A landscape with many peaks, sampled at points; each row gives a point and its height.
From any point a climber steps to the highest of the 4 points nearest to it. It stops when none of these is higher. Distance is the straight distance between rows; heights are no part of it.
j46 h=5.56: [ 22 -52 -31  54 -21  43 -25 -36 -49 -34 -54  10]
j111 h=6.18: [ -2 -16  30  63 -12  18  38  24 -27  29 -10  13]
j166 h=5.98: [ -9 -13 -47  49 -95  34   1 -37 -30 -19 -35  -9]
j635 h=2.97: [ -4  43 -53 -58 -19 -36 -22 -43  39 -40  21 -19]
j877 h=7.53: [ 94  21 -20 -77 -29 -49 -57  10 -50 -19  97  10]
j961 h=6.69: [-18  -8 -21  61 -61  26  14 -19 -41   7 -28  -4]
j149 h=7.04: [-78  41  40 -52  37  26 -13  55 -31  20   6  36]
j785 h=3.10: [ 20 -19 -37 -42 -57 -35  18 -14  92 -45   2 -47]
j974 h=1.11: [ 21  53 -63 -46 -28 -25 -24 -66  34 -39  41 -39]
j552 h=1.31: [  3  71   2 -23  50 -59  27 -25  23  22  57  -3]
j454 h=3.07: [ -1 -20  44  69  18  33  18  22 -37  44  -5  12]
j312 h=7.81: [ -5 -11   9  48 -36   8  49  11 -19  31 -11  10]
j433 h=5.33: [ 13 -42 -18  50  24  56 -41 -32 -54 -18 -37  20]
j167 h=4.17: [ -3 -20  24 -13 -22  -7  36  49  14   0 -30  21]
j386 h=5.69: [ -24    1  -46   42 -111   17   21  -24   -3   -5  -25  -32]
j697 h=1.91: [ 38 -82   4  47  90  33 -48 -14  13 -13 -69 -28]
j638 h=6.52: [-28  64 -25 -43  23 -38  10 -33  13  -4  21   2]
j522 h=3.29: [-64  74  16 -40  45 -16   7  17 -11  17  17  24]
j248 h=2.46: [ 37  63 -36 -18   0 -47 -11 -66  19   0  76 -34]
j115 h=1.22: [ -6 -21  32  67  73  68 -52 -12 -55  41   1  -1]
j906 h=2.43: [  3 -37  38  -2 -10  -3  29  57   0  12 -25  23]
j430 h=7.05: [-10   0 -16  42 -80  -3  56  -4  15  11 -18 -20]
j636 h=4.12: [ -3   2 -25 -66 -32 -33  12   2  54 -32 -16   1]
j520 h=0.53: [ -8  63   9 -26  63 -59  17 -15  22  32  51   5]
j129 h=2.20: [  7 -41   1  45  69  61 -71 -35 -47  -7 -32   6]
j148 h=3.13: [-30 -29  70 -30  29  42 -38  79 -34  23  -1  47]
j135 h=5.39: [-13 -19   3 -37 -25 -19  32  37  35 -11 -26  17]
j219 h=5.25: [ -5 -14  13  75  -9  41   7 -12 -58  18 -15   9]
j539 h=4.48: [-42 -10  59 -43  30  28 -12  72 -29   2  -9  48]
j586 h=1.21: [ 67  26  25 -43  57 -84 -11   8  17  11  82  20]
j361 h=6.30: [ -5  -6 -25  24 -80 -18  60   0  47   6 -10 -36]
j533 h=1.70: [ -2 -49  74   4  30  29  -4  75 -20  24  -3  35]
j330 h=6.26: [ -5 -14 -17  64 -17  44 -13 -28 -69  -5 -23  10]
j770 h=6.41: [-36  48 -17 -66  16 -20  -3   5  12 -19 -13  17]
j366 h=4.18: [-58  37  19 -59  28   7  -5  42 -14  -3  -4  41]
j958 h=6.46: [  4 -17  -5  10 -57 -25  57  24  44   5 -21  -8]
j151 h=2.64: [  3 -30  58  69  39  43  -1  32 -36  56  10  15]
j42 h=4.72: [ 83  25   2 -26  26 -82   0 -16  24  12  85  -6]
j509 h=2.09: [ 29 -15 -34 -40 -58 -29  23 -20 101 -46   0 -70]
j621 h=3.71: [ 90  30 -14  -6 -16 -68  -1 -39  25   7  95 -40]
j82 h=2.01: [ 23  67 -24 -17  14 -61   4 -58  27  13  65 -23]
j226 h=1.13: [ -7 -31  48 -17  15  16  17  64 -13  10 -25  41]
j820 h=4.26: [-21  42 -31 -60  -2 -30  -9 -28  21 -34   5   1]
j890 h=4.32: [ -8   1 -41  18 -98  -8  58 -24  72  -7  -4 -77]
j678 h=1.43: [ 10 -56  86  33  46  37 -29  68 -22  56  15  29]
j891 h=1.94: [-51  75  33 -35  70 -25  22  23   0  34  33   9]
j328 h=5.80: [ 12 -20 -18 -12 -53 -34  41  14  65 -11 -16 -20]
j290 h=4.81: [ -2 -29  -3  61  26  62 -39 -29 -64  -4 -26   9]
j482 h=6.08: [  3 -37 -39  50 -62  39 -15 -32 -41 -33 -47  -1]
j645 h=3.05: [  7  -3 -41 -63 -34 -37   9 -10  73 -48 -12 -22]
j86 h=2.22: [-15 -20  19  63  59  69 -43 -19 -64  32 -14   5]
j566 h=2.96: [ 48 -79   2  62  86  28 -30 -19  11  -6 -70 -33]
j365 h=6.36: [-87  45  56 -37  43  32 -16  59 -32  38  16  34]
j81 h=1.09: [ 12  14 -48 -59 -34 -28 -16 -41  67 -55  10 -33]
j939 h=2.28: [-46  36   4 -62  21  -1   5  21  -1 -22 -14  26]
j310 h=4.80: [ 46 -80 -27  50  32  39 -42 -22 -29 -34 -58  -1]

Two climbers start at each pair of points below. Name the first point that both come to, or write -.
j785 / j167 => j958
j361 / j939 => -
j386 / j46 => -
j678 / j891 => j149
j509 / j890 => j430
j310 / j290 => j330

Where does a climber stop that starts at each point below?
j81 => j312
j533 => j149
j248 => j42
j151 => j312
j635 => j638
